Points, in no order, along strands that fork, close into loops and pass close to each other.
In the rows, zero is written as 128.
Two points are linked if the straight distance between their rows is under 203. Some points are linked to none.
kesiz: [132 132 107 140 158  93 171 158 149 127 201 196  81 179 113 124 188 170
 168 140 145 126 136 105 164 129 155 152 103 109 100 168  87 127 146 114
 135 132 150 188 146 120 138 112 126  90 165 161 190  93 107 109 120  81
 152 174  93]
fimub: [ 85 149 203 195 137 151  98 126 138 116 115 129 166 157 151 108 142 144
 151 169  88 107 159  95 104 152 150  95 100 107 120 134 183 177 118 184
 162 152 115  82 162 117  47 118 185 107 158 155 135 187 130 154 133 137
 124  99 161]
budi: [161  95 113 129  98 108  98 147 145 110 135 111 133 162 110 134 106 100
 150 172  94  97 105  86 112 148 141  64 150 112  97 115 131 158 120 157
 143 108  69  77 116 140  99 138 126 141  97 142 111 148 126 110 113 169
 130  99  91]
gosuk: [ 96 120 161 111 108 118 145 140 109 147  71 106 114 106  76 129 142 109
  80  84  87 126 223  71 128 133 182 154 117 129 162 122  83 125 125 141
 126 128 169 132 103 147 166 133 138 146 141 108 177 118 162 124 140  93
 164 123  41]
Guded: [177 128  40  61 141 117 133 110 133 141 160 147 115 128 124  97 117 136
 149 116 209 152 137 103 159 135 117 130 114 125 100 101  88  94 120  74
  95 112 142 188 144 137 183 129  77 136 157 112 114 108  92 130  84 121
 111 142 133]
vuv: [123 124 111 134 134 133  85 110 119 131 111  79 110 153 160 115  99 101
 147 150 118 139 140 111 141 134 138 113  99 111 103 118 132 156  96 132
 113 111  80  54 149 136 122 142 110 163 114 117  92 162  86 114  88 165
 119 148 123]
muk: [119 141 155 106  91 171  93  80 155 133 207 193 129 112 118 137 128 124
 135 164 127 139 100 180  80 122 136  79 131 127 132  62 159 115 118 116
 128 116 140  98 120  81 120 102 124 131  99 141 146 121 125 110 118 177
 165 118 156]
Peva: [ 94 125 118 162 146 107 146 125 122 107  84 105 149 180 114 123 170 135
  98 141 149 101 158 101 113 150 128 160 137 127  62 182 146 154 119 179
 147 192 105 184 208 160 123 128 124 105 172 122 136  85  93 147  79 109
 102 139 108]
siz: [166 107  93 111 112 151 114 180 169 136 180 150  81  93 150 133 128 169
 148 144 163 125 121 142  99 110  98 166 156 111 132  80 152 113  94 107
  98 113 142 150 186 107 148 113 119 102 163 119 132 152  84 134  99 181
 117 106  80]
safop: [102 125 126  81  74 127 126 101  85 102 168 150 149 152  47 162 167  97
 107 177 126  87 102 132  84 143 134 117 156  99  52 152  92 137 110 157
 117 169 123 165 120 156 124  82 100 141 113 125 163  49 110  99  69 113
 182 159 125]
ketu: [141 140 119  88 123 129 164  63 100 171 115 155 130 167  92 103  97 164
 169 129 147 154 197  81 151 206 166 110 100 104 148  70 107 129 152 100
 177 119 169 163  99 110 139 145 128  89 191 124 113 140 132 157 141  85
 126 136 115]
fidaz: [136 167 128 172 177 119 146 144 168 125 213 199  82 143 157 145 130 192
 189 129 139 142  66 195 183  71 118 107 103 112 166 197 129 136 177  92
 122 104 156 115 103  84 106 135  99 124  86 188 132  97 130 136 145 130
 125 146 159]
Fubas: [172  83 103  95 135 150 129 112 142 138 177 170 115  94 155 125  89 184
 157 111 143 165 126 155 128 126 100 144 132 147 151  80 146  90 123  72
 109 118 171 164  59  80 144 142 128 106 182 145  99 163  92 163 122 124
  99 133 144]
topu: [106 103 147  87 111 170 115  91  78 148 129 113 174 135  94 112 108  83
 105 142 119 129 178 100 112 134 123 115 116 143  88 132 109 133 114 136
 132 117 177 123 114 115 108 115 121 143 166 120 103  90 136 127  64 113
 135 150 129]
gim: [137 139 120 136 114 102 147 168 136 112  85 140  95  70 135 179 141 128
  98  62  78 160  65 177 151 129 149 147 150 145 179 132 136 121 141 134
 124 166 101 133  90 174 145 131 143 129  61  98 150 129 174  89 197 115
 157 132 115]
lokuv: [145  91 132 117 104 190 112 156 108 153 164 111 121  74 126 132 113 103
  77 117  94  94 133 157  96  51 105 134 126 175 119 137 135 149 145 125
 121  85 189  66 139  78  84 153 177 152 113 140 143 151 171 126 118 154
 137 120  96]
Vit: [181  85  93  95 124 120 107 137 128 110 112  99 117  65 161 131  80 125
 105  76 111 160  89 174 131 124 117 128 138 147 156 112 118 112 134 106
 102 131 109 112  88 122 139 180 128 155 114 106  92 185 120 140 154 151
  89 128 160]
Kek: [ 93 139 165 101 112 155 133  67 144 106 139 163 169  96 146  99 109 110
 126 108  98 164 124 171 138 130 132 142  91 143 159 104 133 104 118 120
 132 142 160 119  72 126 128 135 151 148 136 159 112 119 178 135 144  82
 130 163 183]
Nef: [118 131 118  87  99 168 106  68 154 102 151 157 170 103 138  98 103 121
 108 131 114 112 117 172  73 111 115 103 112 132 126  88 165 109 130 128
 116 135 141 109 124  89 110 150 172 152 109 124 128 131 153 140 114 142
 137 105 169]
Bezi: [145 129 177  83 120 170  93 101 104 161 127 122 154 119  98 118 122 114
 114 135  95  91 207  87 101 163 149 117 161 113 123 112 120 101  97 149
  93 133 168 151 120 103 132 107 127 139 190 111 127 133 107 147  78 130
 115 122 121]
Duzeg: [123  48 139 147 121 118 142 161  99  82 136 127 107 117 135 154 143  76
 122 121 112 153  73 107 123 111  97 151 119 136 123  51 181 146 119 120
 148 135  94 127 100 166 136  92 155  90 128 149 134 140 130 113 171 119
 149 133 117]
sev: [174 130  90  89 131 111  89 133 142 124  82  55 153  87 172  92  89  96
 132 121 125 122 114 134 137 146 119  89 141 149 156 105 162 104 134 121
  96 115  77  92 120 140 137 168 135 160  95  76  73 186 123 131 162 171
 103  83 179]
finik: [124 119  92 143 126 139 142 134 137 112 161 150 128 144 133 134 147 122
 141 157 175 114 120 108  82 120  97 154 126 131  94 100 179 132  98 127
 134 133 130 139 201 126 116  97 140  92 163 155 141 107 113 134  96 135
 134 113 103]
rekun: [150  72  70 111 124  87 153 159  89 101  84  78 118 166 103 120 123  83
 123 128 117 145 157  35 136 141 133 117 101 147 126  90 141 149 131 103
 136  96 114  96 114 172 113 154 153  98 132 133 106 165 146 117 160 116
 145 127  50]
Las: [182  64  81 124 165 138  95 133 116 108 163 134 129  94 170 103  90 142
 151 117 139 143  95 158 138  95  70 124 131 171 137 114 172 108 134  83
 102 104 128 130  83  93 124 141 143 120 141 168  83 167 113 144 142 154
  89 144 176]
zetut: [133  79 115 197 128 118 133 179  77 118 121  96 105 155 155 164 106 147
 128 130 136 157  75 173 192 148 100 143 108 181  90 143 123 181 139 105
 161 162 117 141 129  95  77 173 150  86 157 121 138 144 114 158 125 133
 102 174 145]
pamil: [129 155 161 150 183 107 131 159 128 149 105 130 154 106 106 145 145 176
 134 114 121 126 142 158 179 146 131 150 166 128 126 236  70 117 163 140
 103 166 132 171 108 106 130 150 124 151 167 114 113 105 111 168 114 103
  77 138 191]
bivu: [101 142 102 126  79  93 114 126 204 101 143 185 125 135 102 144 151 140
 146 142 124 127 145 124  73 145 164 174 130  38 120 115 123 128  46 149
 102 150 112 131 157 187 146 117 103 146 118 156 157  97  90 101 100 153
 161 128  54]
dotif: [122 184 176 142 147 100 131 155 169 157 125 164 114  82 121 137 149 152
  98  81  63 148  89 159 157 103 157 127 151 123 200 165  96 106 160 141
  95 110 120 115  69 144 145 120 130 162  44 129 181 110 186  98 211 106
 162 122  97]
som: [152 188 116 160 144  98 152 153 206 139 165 196 131 134 131 128 156 198
 162 112 101 116  90 178 181  93 172 110  93  97 155 229  78 134 196 111
 121 111 159 145 102  95 109 167 142 124  68 161 151  98 160 134 154 114
 127 140 115]
radu: [115 152 104 138 212 112 155 121 116  85 114  90 136 119 182  92 150  83
 132 114 177 114 123 105 130  78  71 164 109 148 144 167 159 102 147 132
 102  70 112 114 123 182 140 115 112 140 107 152 110 138 164  98 172 107
 114 105 173]
bofi: [142 163 134 119 128 110 125 153 154 137  93 108 157  91  88 126 115 102
 131 146 137 104 177  88 102 136 143 134 163  95 170 161  53  80  83 131
  70  57 143  98  87 157 156 128  54 157  85 125 116  96 165 120  95 139
 118  74  59]
gem: [123 198 154 146 132 160  98  82 147 162 127 146 142 143 135 123 103 175
 167 123 125 130 133 190 160 161 155  91 124  78 135 166  87 152 125 145
 130 130 143 103 125  91 113 150  92 149 136 128 121 105 109 146  74 126
 108 162 186]
nuzis: [ 74 186 170 133 109 140 159 126 188 153 152 194 102  81 110 137 168 134
 128 102 100 151 109 135 118  81 159 157 115 116 211 125 117 102 123 139
 113 115 136 136 120 161 160  86 132 145  63 145 198  93 194  82 192 122
 174 100  82]
butu: [137 115 118 134 112 138 107 118 163 144 167 196 134 152 136  95 140 189
 119 111  94 110 140 136  93 151 147 119 119 138 113 113 148 123 154 133
 141 167 171 175 160  62  94 165 216 106 199 147 173 154 109 174 126 131
 100 113 130]
lekal: [142 150  89 123 132 125 102 113 118 140  66  46 151 134 159 106 102 109
 101 114 146  99 143 130 140 129 131 115 141 129 120 153 141 143 130 133
 119 139  92  92 168 134 125 149 130 165 101  82  67 148 136 138 109 142
  89 103 157]
lep: [158 133  15  61 127 104 147 129 139 129 141 101 130 129 127  88 118 102
 124 132 205 113 136  97 131  93 112 136 116 140 113  77 127 110 115  78
 108 102 125 156 166 157 167 147 119 131  85 107  96 112 124 116 123 123
 128  97 104]
fedu: [167  98  91  97 101 140 135 144 125 176 119 113 103  98 114 133  87 140
 108  90 103 146 174 115 119 138 134 119 120 127 145 105  73 122 128  83
 131 107 161 114 124 102 153 175 115 139 136  94 111 141 137 152  97 140
 114 134  58]
zole: [104 183 120  77  91 174 168  96 176 138 176 186 147 102  92 123 142 151
 131 127 157 107 147 163  99 106 134 154 144 110 150 129 118 100  93 130
 110 119 204 148 153 143 145 107  93 134 117 144 137  69 173 101  99 116
 138 118 127]
levaf: [121 177 163 152 149 147 111  98 118 142 138 135 137 184 135 102 149 163
 165 182 158 113 148 102 125 174 152  86  97 115 108 104 160 176 142 155
 187 148 120 133 191  72  99 116 176  70 172 133 120 165 111 147 139 117
 121 108 172]
zeko: [144 162  62  85 151 129 149 104  85 153 129 108 151 193 126  94 137  87
 119 148 218 116 123 123 162 112 111 108 119 152  61 172 113 161 147 123
 153 131 125 148 197 130 118 129 112 136 127 104 104  92 121 135  78 105
 128 136 154]
Zalis: [ 91 142 109 147 138 121 168 129  92 133  73  85 131 168 112 133 163  89
 108 147 181  98 178  72 109 126 128 160 123 114 103 184 106 131 105 143
 141 110 109 130 186 184 141 104  91 115 132 140 112  68 134 118  81 110
 122 121  74]
vula: [129  70 116 105  99 131 114 121 117 103  68 123 128  92 157 118  59 104
 122  89  92 195 142 162 136 156 129 150 116 113 149  96 114 110  85 128
  95 144 108  97  66 161 155 184 116 162 136 103  75 161 114 155 120 140
  99 151 150]
furod: [172 162  98 113 117 115 153 102 136 137 134  98 111 124 100 145 111 124
 114 106 180 119  76 156 154 120 128 107 153 148 155 115 114  99 166  88
 147 122 114 174  99 159 172 114  83 115  51  93 126  88 169 128 168 124
 141 100 149]
tesu: [125  98 158 136  94 138 128 143  62 137 143 104 150 161  70 169 156  88
  88 156 114  50 130 102  78 129 131 108 171 133  52 161  98 118 138 156
 143 166 140 166 164 121 112  82 120 119 141 111 159  80 119 121  76 146
 157 114  73]
Kef: [138 183 109 114 123 127 129 112 176 125  90 130 186 124  96 111 138 187
 123  92 137  80 134 169 121 158 147 141 155 123 141 218  97  95 132 149
 117 178 148 211 136 141 131 156 137 141 133 119 138  91 144 162 115 117
  84 116 191]
Muv: [124 110 174 150 140  69 104 194 152  79 102 122 128 105 136 140 150 105
 148 120  66 121  76 101 114 115 131 116 164 133 161 124 163 120 127 159
  99 115  35  94  67 188 116 112 140 150  77 159 145 166 135  89 217 135
 134 104 113]
Kuzal: [116 131 138 167 165 108 135 106  91 125 124 124 156 209 120 105 173 133
 145 178 184 116 148  85 140 187 131 114 134 124  66 127 138 162 140 142
 170 173 109 184 189 133 106 104 150  78 184 126 139 128  84 138 123  92
 117 142 162]
tomo: [ 98 107 206 151 147 140 136 163  93 145  95  98 126 141  89 154 155 107
 100 113 101 118 188  78 123 150 115 165 161 138 143 124 107 129 146 134
 161 123 153 136 105 126 135 100 140  99 194 126 140 142 159 123 151  94
 133 120  83]
Mor: [104 195 165 132 139 158  97  67 166 133 179 169 123 123 166 113 113 173
 173 164 147 179 106 193 148 131 146 105 128  96 140 107 127 129 108 135
 127 125 121 102 153  94 127 114  73 154 139 124 128 104  75 117  81 132
 129 176 212]
gomo: [117 202 166 153 136 142 118 104 164 169  79 117 117 156 157 123  96 162
 166 122 111 151 176 138 166 169 176 113 112  68 189 159  86 150 121 144
 133 107 141  77 139 104 141 179 106 162 125 105 114 166 133 135 126 136
  93 132 137]
moz: [ 98 130 103 155 106 155 122  78 125  86 160 143 133  93 150 153 113 100
 126 145 167 149  39 220 129  92  68 145 116 140 117 109 173 123  99 122
 126 142 105 107 119 151 111 116 120 141  59 124 110  93 135 122 108 165
 144 151 200]
muvo: [200  94 104  72  98 150 116 140 117 163 172 129  87 104 115 151  87 155
 146  97 159 165 138 119 129 118 109 116 133 127 143  49  89  90 122  59
 118  83 178 146  74  92 168 133 101 102 154 130  94 150 110 143 108 157
 108 105  68]
Selen: [136  88 206 112 135 142  97 150  90 165 107 102 120 124 120 135 128 127
  97 122  74 121 201  80 117 161 139 109 175 152 140 119 124 122 139 146
 133 133 149 135 108  91 144 114 141 124 207 103 126 187 101 143 133 132
 113 106 115]
Guvu: [ 88 122 112 119  93 166 110  88 149  94 144 114 142  83 160 115 119  73
 103 136 144 155 108 166  93  80  83 160 121 138 123  70 176 123  78 120
 110 140 118  94 154 149 129 120 149 158 102 135 114 134 141 124 116 148
 130 130 162]
Depem: [141 177  76  84 152 139 170  92 119 170 127  81 105 135 144  99 116 105
 106 101 226 132 141 135 168  90  95 152 127 166 152 100 118 101 151  79
 149  92 146 155 152 160 183 102  87 120  94  90  97 104 156 109 136 103
 128 109 140]
Rig: [129 115 139 175  89  96 147 192 122 117  33 119 101  84 116 184 120 157
  94  66  77 162 114 143 124 164 167 178 168 119 185 142  97 108  96 130
 113 162 108 145  91 188 157 151  98 116 100 107 138 134 138 131 154 109
 113 151  72]
Kevu: [154 121 122 113 186  82 122 164 109 157 144 108  92 169 137 101 159 163
 147 134 147 107 159  65 176 142 120 112 102 139 106 157  93 144 185 114
 110 117 102 145 143  84 134 146 138 123 158 112 136 176  89 149 160 127
 136 156 131]
vono: [130 129 157 123 119  91  97 140 131 119  48 106 140 113 138 141 112 131
 113  93  37 144 123 130 124 180 187  70 153 102 129 148 114 145 129 169
 107 177  66  85  96 172 134 161 113 182 105  90 114 177  94 137 140 155
 121 133 143]
mazoz: [149  79  96 163 128 112 134 146 100  99 158 149 140 170 144 131 117 163
 130 156  90 146  64 174 182 128 131  91  88 163  82 176 105 171 178  95
 147 130 134 108  77  60  63 193 168 111 122 160 128 133 121 166 132 119
 112 178 159]
liso: [138 175 110 123  86 170 151  73 110 173  73  77 177 145  90 123  96 110
 103 110 158 103 151 154 124 156 161  74 131 147 134 105 130 130 146 118
 202 143 173 136 153 112 105 142 140 115  94  76 104 116 181 157 123 116
 116  80 117]
ger: [144 152 131 117 173  99  90 134 133 162 144  99 101 152 153  92 121 147
 145 146 130 130 138  95 169 127 133  82 115 112 107 168  88 145 146 137
  86  91  89  75 133 101 142 130 113 171 133 109 113 180  90 132 117 164
 133 145 134]
melu: [133 152 104 149 149  90 143 152 197 117 170 218 113 154 118 137 173 206
 168 137 105 113 100 150 149 126 164 129 104  79 102 195  83 121 159 145
 127 145 138 165 149 129 111 144 138 130 115 169 189  88 120 118 118 109
 130 162 121]
sapob: [184 137  88 118  98 112 119 108 145 108 125 111 152 152 106 143 103  94
 139 158 141  78  64 130 131 138 130  70 164 117 122  99 143 118 158 117
 155 113  94 130 106 133 122 121 120 106  66 110 115 117 167 133 154 156
 136  88 120]
Kaz: [162 138 102  90 144 131 128 122  96 154 150 112 109 126 126 123 113 142
 118 132 178 136 110 164 164 124 114 110 148 147  82 147  90 126 141 116
 120 140 132 165 158 110 167 121  87 150 144  94 117  97  94 133  88 134
 112 157 169]
begop: [131  43  88 151 155 103 122 134  98  58 185 156 119 154 160 124 122 146
 154 172 131 171  70 145 158 115  88 134  79 162  66 148 141 138 124 108
 113 128 129 110  66 101  57 152 137 145 149 185 132 114  86 119 116 127
 127 209 162]
rutu: [125 145 176 103 127 177  82  63 117 145 174 137 127 116 157 121 100 116
 150 161 142 144 128 152 133 127 105  93 139 117 125  60 161 124 104 121
 118 107 142 118 139  97 142  93  81 145 162 119  98 136  91 117  85 137
 136 141 189]
tumo: [ 93 165 131  92 157 114 150  94 158 108 147 129 146 137 136  79 183  74
 127 145 156  82 141  85 102  94 133 124 102 140 131 127 176 100 147 148
 136 116  90 130 151 172 135  95 175 146  74 141 182 104 153  94 203 102
 177  81 132]
Kana: [ 77 119 147  74  98 186 149  91  67 136 114 116 154 107  97 132 142  73
  46 108 146 127 148 140  78  88 113 164 135 164  98 125 129 137 110 146
 135 160 183 149 162 128 148 111 137 146 138 106 140  66 153 120  90 115
 170 138 141]
kufa: [ 83 142 142 105  98 108 149  81 126  99 173 151 143 154 105 146 178  98
 120 150 142 107  73 147 107 118 130 112 116 124  80 127 135 145 137 161
 157 173  96 145 135 174 121  80 127 134  82 134 172  62 128 105 121 101
 196 157 142]
boro: [156 142 179 151 169 112 125 190 118 168 129 135  94 131 126 132 157 188
 134 106 109 145 155 100 198 145 133 130 137 133 153 161  73 131 189 119
 132 115 140 158 101  82 148 137 138 100 179 110 154 193 119 153 182 123
 113 139 116]
vuva: [111 132 185 159 120 153 131 140 103 160  90  80 153 175  77 152 153  96
  83 154  98  53 178  80  99 147 159 104 165 137  98 152 112 148 168 156
 174 152 143 127 153 110  97  96 157  99 147 108 149 119 151 130 130 131
 134  97  89]
Vubi: [ 97 136 138 109 128 158 147  67 124 115 117 159 175 141 140  74  94 129
 145 108 154 191 177 139 135 133 124 150  74 144 145 110 136 132 108 130
 157 132 194 136 107 122 100 149 170 134 182 169  94 119 145 148 101  82
  86 166 170]
vopa: [158 133 163 165 128 130  99 143 155 133 136 138  94 155 149 121 132 177
 160 159 147 130 128 108 124 176 137 109 135 119 130  58 184 161 132 134
 169 150  96 143 176 100 132 107 157  76 180 112 131 193  89 149 148 155
 106 110 142]
sig: [140  72 171 153 131 179  76 172  89 145 141  57 114 102 151 137 113 105
 102 134  75  79 144 114  87  85 104 123 145 169 100 146 165 167 126 151
  98  84 131  39 158  88  85 123 157 137 139 120 116 194 110 114 102 196
 123 108 110]
zas: [111  68 181 161 145 164  74 151  86 114 161  75 110 110 153 130 134 109
  86 148 109  88 121 124  75  86  89 142 142 176  83 129 187 148 110 170
 106 143 109 105 180  97 102  81 153 131 148 136 166 148  88 107 102 170
 137 104 144]
zotog: [112 175 117 147 104 139 145  67 107 145  81  67 168 162 127 116 126  65
  95 146 168  93 139 126 122 123 136  91 102 167 123 104 185 146 147 131
 193 113 132 100 181 139  92 137 173 111  77 114  97 114 186 127 145 110
 149  81 158]
mudu: [142  95 156 166 132 133 105 197 159 145 151 140  61 113 155 169 132 173
 163 130 114 136  97 123 104 135 104 153 163 129 164  77 190 146 108 138
 129 141  87 141 181 102 142  92 132  67 187 105 127 169  93 129 149 168
 115  94 108]
Famom: [114 122 112  93 130 135 155  75  96 140 110 120 127 158 141  90 100 150
 137 117 149 166 174 101 167 165 119 138  54 138 148  76 143 145 138 107
 171 122 168 144 129 100 129 149 178 109 171 129 118 176 134 149 150  95
 129 168 149]
Kuvap: [ 83 161 116  90 121 103 120  98 168 101 151 177 118 123 116 130 165 123
 124 127 123 133 123 120 109 125 164 149 122  86 132 101 119 119 103 157
 101 163  94 168 146 173 173 120 127 136 102 141 176  91  98  98 142 121
 179 137 130]
tif: [115 125  97 105 179  99 155 124 130  98 184 115 136 105 174  87 161  68
 122 141 163  77 130  70  81  46  82 151  98 156 106 168 166  92 131 134
 111  82 111 118 139 158 128 107 149 153 100 174 142 120 150  87 156 113
 156  97 125]
zuneb: [104 135 116 149  93 137 144 117 149 123 125 142 149 149 110 170 144 106
 147 157 165 101 139 113  73 141 132 158 148  68 114 122 149 133  77 137
 141 137 126 141 186 169 130  94  86 106 128 142 147  68 118 115  74 143
 131 120  73]
lus: [127 153 161 161 132  87 119 184 168 124  84 149 158 109 102 169 134 127
 157 140  85 116 119 126 103 148 150 141 180  64 175 158  89  89  91 157
  82 105 117 105  55 164 143 127  61 130  57 159 137 107 128 113 123 138
 120 108  82]
moges: [139 137 152 161 148 152 122 138 164 131 210 199  98  97 144 135 129 182
 169 129 139 148 101 168 145  85 102 150 150 114 181 128 128 122 134  99
 103  80 171 104  99  82 133  99  86 131 127 177 130 125 129 123 131 139
 136 132 134]
piz: [ 67 135 143 198 139 135 176 132  96 115  95 118 128 156 152 130 169 121
  99 114 120 147 119 133 151 109 100 171  75 142 114 161 141 174 140 145
 170 162 139 119 182 131  86 133 165 120 147 165 139 117 155 130 137  97
 135 156 131]
tumif: [131 103 111 162  74 126 147 179 150 127  54 157 130  68 137 152  91 143
 116  70  81 205 153 180 125 149 154 180 134  86 183 115 111 103  78 107
 115 150 137 121  98 171 135 173 111 139 136 118 111 139 129 148 129 120
  83 120  92]
Kufiv: [115 124 157 171 149 111 126 169 159 122 156 160 105  84 148 142 147 140
 144 125  86 132 119 128 122  82 112 172 140 115 147 150 142 130 116 137
  79  96 120  99 106 125 134 118 130 131 148 162 157 152 131 118 145 141
 122 131 103]
tipeb: [ 69 100 127  88  75 145 150 103 115 119  88 116 125 117  95 136 137  96
  55  91  98 128 174  97  87 112 163 152 105 149 134  98 146 130 106 132
 130 174 164 151 145 168 166 128 162 139 140  99 159 102 141 111 145 113
 171 139  83]
bem: [ 76 213 142 114 102 128 165  87 193 151 122 175 108 102  93 140 145 130
 125 101 148 155 141 165 129 116 153 160 143 103 196 123 100  96  90 133
 124 120 148 135 139 178 178  97  72 137  59 113 149  62 182  86 144 104
 160 102 102]
pef: [ 73 193 146 138 154 135 142  64 121 125 118 108 156 159 136 104 159  91
 135 143 166 116 131 112 125 133 125 109  76 147 134 121 171 141 146 149
 173 146 105 124 169 152 125  86 156 111 109 129 123 106 175 110 163  81
 165 106 175]
Pelap: [159 117 198 167 153  92 100 177 161 142 127 182 128 130 105 204 114 184
 168 154  66 129  81 140 127 161 148 105 205  66 162 158 111  96 153 158
 101 109 131 110  45 104 126 122  83 126  74 126 128 121  95 121 141 130
 125 112 121]
monen: [164 122 109 115 117 151 133 157  98 159 138  82  92 117 133 139 111  91
  94 106 125 108 139 123 138  82 118 125 125 149 144 116 106 142 165  97
 141  70 148  88 142 103 127 136 137 127 109 105 132 154 166 111 121 158
 137 124  81]
mub: [110  97 154 197 158 149 130 150 102 128 154 133  84 120 171 165 114 159
 146 131 152 175  70 191 172 117  86 160 117 171 140 113 170 150 140 101
 168 131 120 132 124  86 105 112 142  98 133 145 132 133 111 140 140 114
 114 150 163]
kogov: [113 112 112 166 157 111 176 154 110  98  89  93 126 132 141 137 148 100
 104 109 149 120 111 125 149 101  81 175 110 153 119 199 127 132 153 121
 135 112 116 113 121 156 105 142 143 122 128 158 122 116 161 132 145 104
 104 137 127]
far: [147 101 103 186 127 145 111 149 120 104 151 103  87 104 169 172  96 131
 144 157 145 146  37 174 158  99  74 128 139 146 111 107 178 155 124 107
 141 111  78  99 142 118 106 105 109 113  88 129 109 125 114 124 124 183
 122 138 150]
mos: [116  56 155 152 148 130 125 158  88  70 169  85  96 113 176 137 148  71
 117 138 121 118  82  83  94  86  77 152 102 164  69 113 183 158 129 158
 126 131  68 112 159 162 103  76 137 126 119 162 153 137 108  83 144 155
 165 129 134]
Beg: [156  60  72 104 160 101 122 212  99 120 110  81 121 126 112 110 131  84
 122 138 109 100 158  38 117 108 118 118 131 148 119 152 100 106  99 130
  81  80 102  82 103 144 127 153 118 137 156 135 112 159 137 120 120 134
 132 112  54]
Bul: [120  68 155 117 114  82  99 190 130  96  87 138 108 111 132 129 142 157
 104  94   9 150 132  89 118 147 172  96 156 126 118 137 116 149 117 175
  71 183  85 110  89 152 121 171 155 163 145 120 141 172  78 119 153 155
 133 143 122]
rov: [138  99 131 101  80 112 113 125 149 119  58 155 158 112 139 122  56 119
 152 117  56 166 138 159 104 178 174  77 152  53 142  91 106 102  89 137
 113 168  85 102  81 142 144 182  86 168 120  77  97 156  78 156  99 173
  92 124 133]
Gir: [171 115 109 129 105 114 155  90  95 140 119 138 140 201  89 143 116 132
 160 169 151 133 132 116 141 194 154  68 112 125  90  89 111 147 158  96
 210 122 157 154 108  97 117 126 125  69 144 127 114 129 125 151 121 115
 126 151 101]
tovo: [125  89 117 126 124 106 150 140  94  99  75  91 118 121 143 124 115  72
 139 117 140 167 128  69 147 138 107 139 105 148 157  47 170 134 112  92
 138  89 100 108  75 180 148 124 141 107 132 144  82 170 158 119 188 102
 137 131 122]
banep: [117 161  89  94 117 114 123 116 146 123  74  90 183 114 129  95 108 131
 105  99 148  91 147 156 116 123 134 149 119 161 133 191 140 110 147 137
 120 150 145 152 155 145 119 173 153 162 114 108 103 107 163 146 120 104
  97 117 180]
nir: [137 157 101  64 104 145 118 101 150 117 123 129 172  84  87 101 106 124
 119 139 158  93 157 139  87 105 118 146 157 106 140 165 103  70  72 134
  70  97 172 137 117 152 151 124  75 164 115 133  93  90 160 126  90 136
 112  97 133]
gol: [124 125 177 174 181 115 116 159  94 131 107 113 148 137 135 104 149 175
 137 111 117 150 164 127 183 161 113 154 149 159 140 186  99 136 155 145
 126 174 118 182 103  79 124 140 152 123 210 121 128 189  91 172 177 102
  90 149 198]
mafe: [149 137 123 156 145 101 169 124 111 148 170 183 107 194  82 158 159 167
 167 158 157 136 102 126 161 179 148 110 117 109  98 114  96 133 174  95
 193 140 141 189 117  93 144  89 113  75 149 130 156 115  93 143 144  92
 158 160 113]

How many points has the smallest loop of links through each point below? Write none if it is on no loop.
ger: 9
Selen: 7
levaf: 9

A piece is all that can be reached along the links. How many separate loops has the piece of each point below (a circle has one, a figure eight two, a Y none), and how many tips (points with one link)?
tif: loops 0, tips 2
finik: loops 2, tips 1
muvo: loops 1, tips 4
Famom: loops 0, tips 3

A tip is a point with one link. Name the tips that can be reached along the links from each point below, in the order of the rows.
levaf: fimub
vuv: zeko, Pelap, Beg, Bul
Guvu: gomo, begop, Kufiv
pef: liso, piz
